Points on a hilly landscape, in no order, each with its height.
From any point a ball rolls to the lowest of the 2 points nearest to it. It stops when none of these is lower. Distance is the straight distance between rows; heights are no part of it.
(858) h=279: [ -2 -12 -23  31 -38 -29   8 -43 -13  29  35  -1   3   4  -7 -38 -34  38
  11 -20]
(389) h=758: [-14   1 -26  25   3 -45  27 -21 -39  12  30 -33 -40 -20  -1  -2   2  31
  18  28]
(778) h=326: [-11   4  27  21  -1  32 -19  24 -27  18   5  22  -9  -3 -15   8  11  39
 -28 -10]
(1009) h=699: [-13 -12  10 -21   0  12 -43 -10  28  12 -10  13  23  -9   9   9 -13  -7
  14 -16]
(765) h=420: [-35  11  17  10  35  21  -1 -18  -8   3  -2   0  20  -1 -10  51  23   5
 -32   2]
(631) h=414: [-14  20  13 -36 -38 -17 -29  -7  18  -9  -4 -31  15 -28  22 -26  23 -20
   9  13]
(336) h=772: [ 20  30  18  21  26  20  41 -12 -27  21   8  -1 -37  35 -32  -4  25  14
 -12 -11]
(245) h=831: [-25   3  -9  44  14  10 -10   4 -46   4  31  -8 -12 -39  15   4 -40  17
 -14  11]
(78) h=385: [ 19 -26 -12 -29 -25 -15 -26  42  50 -32 -24  30  36   4  -7  -8  43 -11
  25  -6]
(991) h=669: [ -4 -40 -35 -40 -21   5  32  16   5  17 -36 -10 -24   3  23  27  -4  24
   2   8]
(532) h=374: [ 26  46 -13  14  18 -24  17  15   1  20  28  -8 -15 -32  13 -41 -57   7
 -10  13]
(260) h=791: [-13  54   1  21  17  19  19 -29 -64   3  22 -21 -24   5   3  20  -1   7
 -23 -28]
(246) h=828: [ 10  35  14 -14  15 -47  -8 -40  31  23   8   1  11   3 -14 -24 -39   1
   3  16]
(886) h=780: [ 17  49  12  23  20 -17  38 -26 -53  38  16  -9 -34  20   1 -13  -8  16
 -23 -18]
(760) h=436: [ 15  48 -23  11   3 -28  34 -16 -15  35  20   4   0 -51 -18 -14 -40  13
  -3   5]
(774) h=769: [ -3  29 -33  -7   1 -28   7 -33 -31   4  23 -18 -37  -5 -13  26  42  18
  21  20]
(516) h=682: [-23 -23  -1   4 -41 -13  11  11  -4   1 -21 -10 -18 -42   5 -16 -25  -9
  32  45]
(257) h=649: [ 18   0  26   9  -4  34  11  18  12  -4 -25  14  19  10  18 -13  10 -44
 -31   9]
(992) h=280: [ 22  -4 -15   1  21  47 -20  22 -10  17  -6  28  -9  13 -16 -18  -9  27
 -22 -10]
(127) h=662: [-10  24   9  -8  16  12 -31 -20   2  20  14   8   2 -20 -17  25 -13   9
   8  -9]
(352) h=237: [ 17  -1 -17  21 -29  -6  12 -43  -1   5  15   5  -3  56 -18 -31 -12  28
  -2 -27]
(33) h=421: [ -1 -14   3 -30 -44   2 -16  13 -27 -25 -22  12   5  -3 -24   2  53  -6
 -29  10]
(363) h=447: [  1 -11  -7 -16   6   5  10  58  28 -44  -6   3   8  31   8  42  -2  20
  -8 -39]
(221) h=775: [-14 -58 -10  12 -10  -1   2 -45 -20  43 -16  17  -4  -3 -11  13 -22  -1
  -2  31]
(24) h=205: [-42  -4 -39 -24  -9  10  -9 -23 -14 -16 -13 -31  19   4   9  -3  -7  32
 -17 -27]
(553) h=660: [ -5  -1 -10 -16  -9  42  -6 -22  19  18   4 -21  36 -14   3  -5  21 -13
   5 -30]
(148) h=760: [-31 -36 -18   4 -40  -6  23 -37 -20  37  -6  -9   2 -31  -3  15  -1  14
  13  15]
(223) h=251: [ 21  31  24  15  15 -33   5 -16   8  51  26  12 -11   4  28  15  -1  14
 -25  25]
(128) h=311: [  9  48  -3  -7  22   1   6  16 -11   0  -3 -13 -23 -27  30  -1 -39 -11
 -17  27]
(615) h=407: [ 16  -4 -20  -4 -39  -4 -22  22  10 -27 -11  23  13   5 -14 -24  40   1
  -4  18]
(817) h=392: [ 13  23   2 -13  -4  -1   1  40  61 -10 -30  28  34   1  -2 -25  -4   9
  13  -7]
(770) h=315: [ 12  39  39   4 -14 -29  16 -21 -16  65  27  -7 -11 -10  22  -2  34  14
 -14  -9]
(227) h=113: [ 17 -26   8 -24  33  11 -33  11  30 -44   0   9  11  42   5  39  -4 -42
  24 -47]
(123) h=377: [  6  37 -15 -43 -41 -19  -4  -4  -5  18   8 -31 -12 -33  18 -21  13  15
   9   1]
(619) h=711: [ -9 -21   4   6   4 -17  11   5   9  36  -2 -14  -5 -38 -16 -38 -12   9
  20  37]
(623) h=253: [-13  16  11   4  51 -14   1 -37 -35  38  28 -22  -9 -19   1  19   4  12
 -25  -1]
(284) h=359: [-11   7  29  -5   8  31  -1  11 -30   8 -18  28   5  -8 -37  26  32  11
 -41   2]
(969) h=427: [ 14  10 -14  -7   0   9  17  30  58  -9  -9  14  25  24  14  22   8  15
   3 -17]
(937) h=767: [ 14  28  20  -2 -18   8  18 -14 -29   2  -1   1 -15  28 -22  -6  44  -1
 -27  -7]
(269) h=663: [ 13 -35 -17 -34 -22 -13  24  39  10 -23 -29   9 -12  14 -13  22  23   4
  -2   9]
(636) h=539: [ 19  36  13  24  17  27  47 -21   8  42  15 -13  17 -20   4  -5  -7 -29
 -21  10]
(957) h=434: [  6  -9  32 -38 -40 -15 -30  27   5 -14 -10 -11 -11  -7  10  -9  51 -22
  -9  27]
(942) h=431: [-12 -26  -6  11  29   1 -30 -47 -26  33  32 -15  35 -24  -5 -35 -12  -5
 -25 -17]
(993) h=247: [ 41 -26  -3   9   2  37 -10  35  10  -5  -5  36   5  40  -4  -6  26  -2
 -33  -9]
(676) h=848: [  0  38  24  -5  30 -13   9  -9  38   3  -7 -12  -7  -4  -9 -23 -46 -18
  23  16]
(733) h=148: [-23 -17 -44 -25  -6  11 -33  -5   8 -44 -20 -16  34   6  32  -8  16  -7
  -3 -17]
(804) h=803: [-28  -3 -23  26  10  31  19 -30  -8 -17  18 -19  -8  12 -33  30 -15  12
  30 -29]
(411) h=90: [ 22 -22  20 -20   9   4  -8  45  38 -44 -16  21  49  26  27  21  16 -43
  10 -51]
(150) h=328: [ 20  33   4   8  34 -46  -5 -31  18  27  37  -4 -20  34  14  11   1  28
  -3  13]
(452) h=308: [ 29 -34 -10  11  14  41 -25  39  22 -21  -5  10   3   9  31 -31  38 -35
  23   2]
(640) h=463: [-13 -19  16   4  12   3 -14  35  27 -27   5  -7 -17  30   3  10  -4  22
   9 -10]
(323) h=657: [ 37 -17   8   8 -20  24  46  25  20 -16 -25  26   7  29 -16  10   1 -40
  -7  -2]
(94) h=782: [  9  27 -32 -30   6 -61  -5 -48 -19  36  16  -5 -20 -18 -10   7   7  24
  10  18]
(629) h=286: [  3   5   3  13  29 -22   8 -33   9  26  21 -11 -14  52 -10 -21 -19  48
  -8 -17]
(889) h=206: [  3 -19   9  -6 -14  17   6  30  22 -28 -10  -9  -4 -10  27  38  29 -51
  24  10]
(179) h=497: [-10  26  30 -15 -24 -32 -12   2 -15 -28  12 -19 -55  20  -5  21  18  12
   7   5]
(885) h=495: [ 18  54   2   6 -15  -1  33 -23  15  33  17  -3   8 -18   5   6 -14  -5
   1  -1]
(415) h=116: [-11 -29 -29 -15  -7  -6 -44  -1   5 -77 -26  20  46  28  19  -3  12 -32
   0 -28]
(2) h=483: [ -6 -15  46 -30   2 -12 -28  24  -1  -6  -1  -5 -54  22 -18  18  -9  17
  11  -7]
(526) h=720: [-15  31  17  26  24   3 -22   8  12   5  40 -10  -6 -15 -21   1   4  28
  22  -3]
(918) h=147: [ 12 -27  -9   2  32  -9 -16  10  29 -62   5   6 -13  35 -12  39  13 -42
  45  -1]
(558) h=668: [  1   8  23   0 -38   5  18  39  -7   2 -25   4 -27 -16   4 -22 -28   2
  -2  26]
(93) h=172: [  4 -64  19   5  34  -7   6  27  11 -65 -25  15  13  23   2  15  13 -54
  36 -11]
(37) h=814: [-14  -1  12   9  15  26  11  -5  19 -31   7  -7  -8  30 -46  31 -20  -2
  25 -34]
(514) h=496: [-16 -19   3   0  20   9 -71 -33 -27  -7  10  -2  12  -4  -8 -32 -15 -11
 -12  -1]
(215) h=587: [  3  15   1  23  15  30  33 -11  32  24   6 -18  42  -2  37  -7  -5 -20
 -21  -6]
(319) h=252: [  6  10   5  -6  12  20 -10  23  -6  -2  -7   3 -22 -21  29  35   4 -28
  -5  34]
(206) h=661: [ 25 -45  25  -3 -38 -12  44  48  20 -20 -24  19  -3  14 -29  10  23 -31
   9  16]
(875) h=330: [  3 -28 -15  11 -32 -39 -31 -28 -11  18  14   6  -6  -2 -15 -55 -37  26
  13  16]
(249) h=783: [-28  30  10  30  31  -6 -29  23  -4  -1  35 -16   2 -52   5  -8 -30  20
  13  11]
(152) h=849: [-11 -13 -46  16  -7  24  -5  19 -44   9   3   1 -29 -33  19  15 -36  29
   0  14]
(478) h=102: [  1 -46 -22  -4  14   5 -21  35  19 -63 -24  37  57  21  29  24  17 -23
  13 -46]
(384) h=788: [-16 -41  -4  22 -11   5  10 -41   2   0  -9  13   0  27 -18  25 -21 -10
   9   6]
(904) h=179: [ 16 -40 -16 -13  -2   1  21  43 -10 -76 -30   8  19  14 -11  15   5 -50
  16 -15]
(905) h=629: [ -3  30  -6  -6  -3  48  14  15  18 -15  -5 -19  26  -6  26  14  15 -18
 -16 -25]
(953) h=185: [ 21 -11 -16 -12 -42  -4  20  47  13 -67 -19  13  18  -5   8  19  21 -51
  25  -2]
(498) h=829: [ -3  24  34  15  29   5  26 -12  20  -2   8 -16 -27  19 -34   9 -26  -8
  18   3]
(757) h=348: [-25  28  30   0  19  -1   0 -43 -25  32   8 -12  14  -7  18  37  -8  -4
 -41  -4]
(126) h=347: [ 11  42  13 -18 -50 -47  14 -22  -4  33   8  -7   0  -4  15 -27  18  20
 -11   8]
(162) h=274: [ 25 -32 -23  33   6  39  -9  36  16  -8  16  19 -13  23  16  -5  15   5
   9   4]
(560) h=362: [ -3   5  -1 -15  -7   2 -11  50  49 -44 -40  23  43 -14  17 -36  15 -10
  36 -19]
(968) h=743: [-13 -20 -20  31 -29 -45  33 -30 -26  36  19  -5  -6 -35 -15 -12   2  25
  17  32]
(543) h=742: [-14 -16   4   3  13  10  17  -6   7   9  -4 -30   8   9 -16 -45   6  15
  -5   7]
(92) h=865: [-27 -40  -5 -11 -24   1  25  20  -6  -4 -42  17 -13 -18 -12  62  -8  -1
   7  28]
(897) h=538: [-12   7 -19  -3  48  10 -49 -15   3 -16  12 -16  11  -8   1 -31 -25  -2
  12  -9]
(423) h=659: [  1  23  41  21 -19  21   9  29  -5 -11 -14  18  -1   9  10 -12 -25 -10
 -40   9]
(568) h=351: [-15 -27  12  22  33   2  -4 -43 -33  45  26 -13   5 -12 -26 -16  17   6
 -17   5]
(53) h=759: [ -4  20  -4  14  -5   6  30 -15 -18   3  -2 -10   7  15   0 -18  14   4
 -37  16]
(79) h=367: [ -8 -55   7  11 -21 -25 -45 -11 -10   3  -3   7 -23   9  -6 -36 -18   8
  16  36]
(890) h=799: [ 32  24 -15 -32  12 -47  -8 -42  -9  48  13   1  -6 -23 -23 -33 -14   9
  -8  15]
(297) h=337: [ 12 -31   1  -7 -12   6  -9  28  36 -32 -31   9  21   0  48 -57  22 -38
  38  -4]
(25) h=599: [ -7  24 -11 -21  54   0 -54 -13   0  15  -1  15  17 -31  -8  -1 -42   2
  -2   6]
(493) h=858: [-29 -21  -9   1 -16  15  -7  34 -10  -3 -16  14 -18 -17  17  35 -27  26
   2   8]
(131) h=800: [-24  14  -6  -3  -7  37  34 -34 -63  18  -9 -20 -14   5   0  26   4  13
 -21 -42]

Where does a ball stop that starts at each point below?
(53) -> (257)
(25) -> (623)
(498) -> (968)
(953) -> (411)
(676) -> (968)
(957) -> (223)
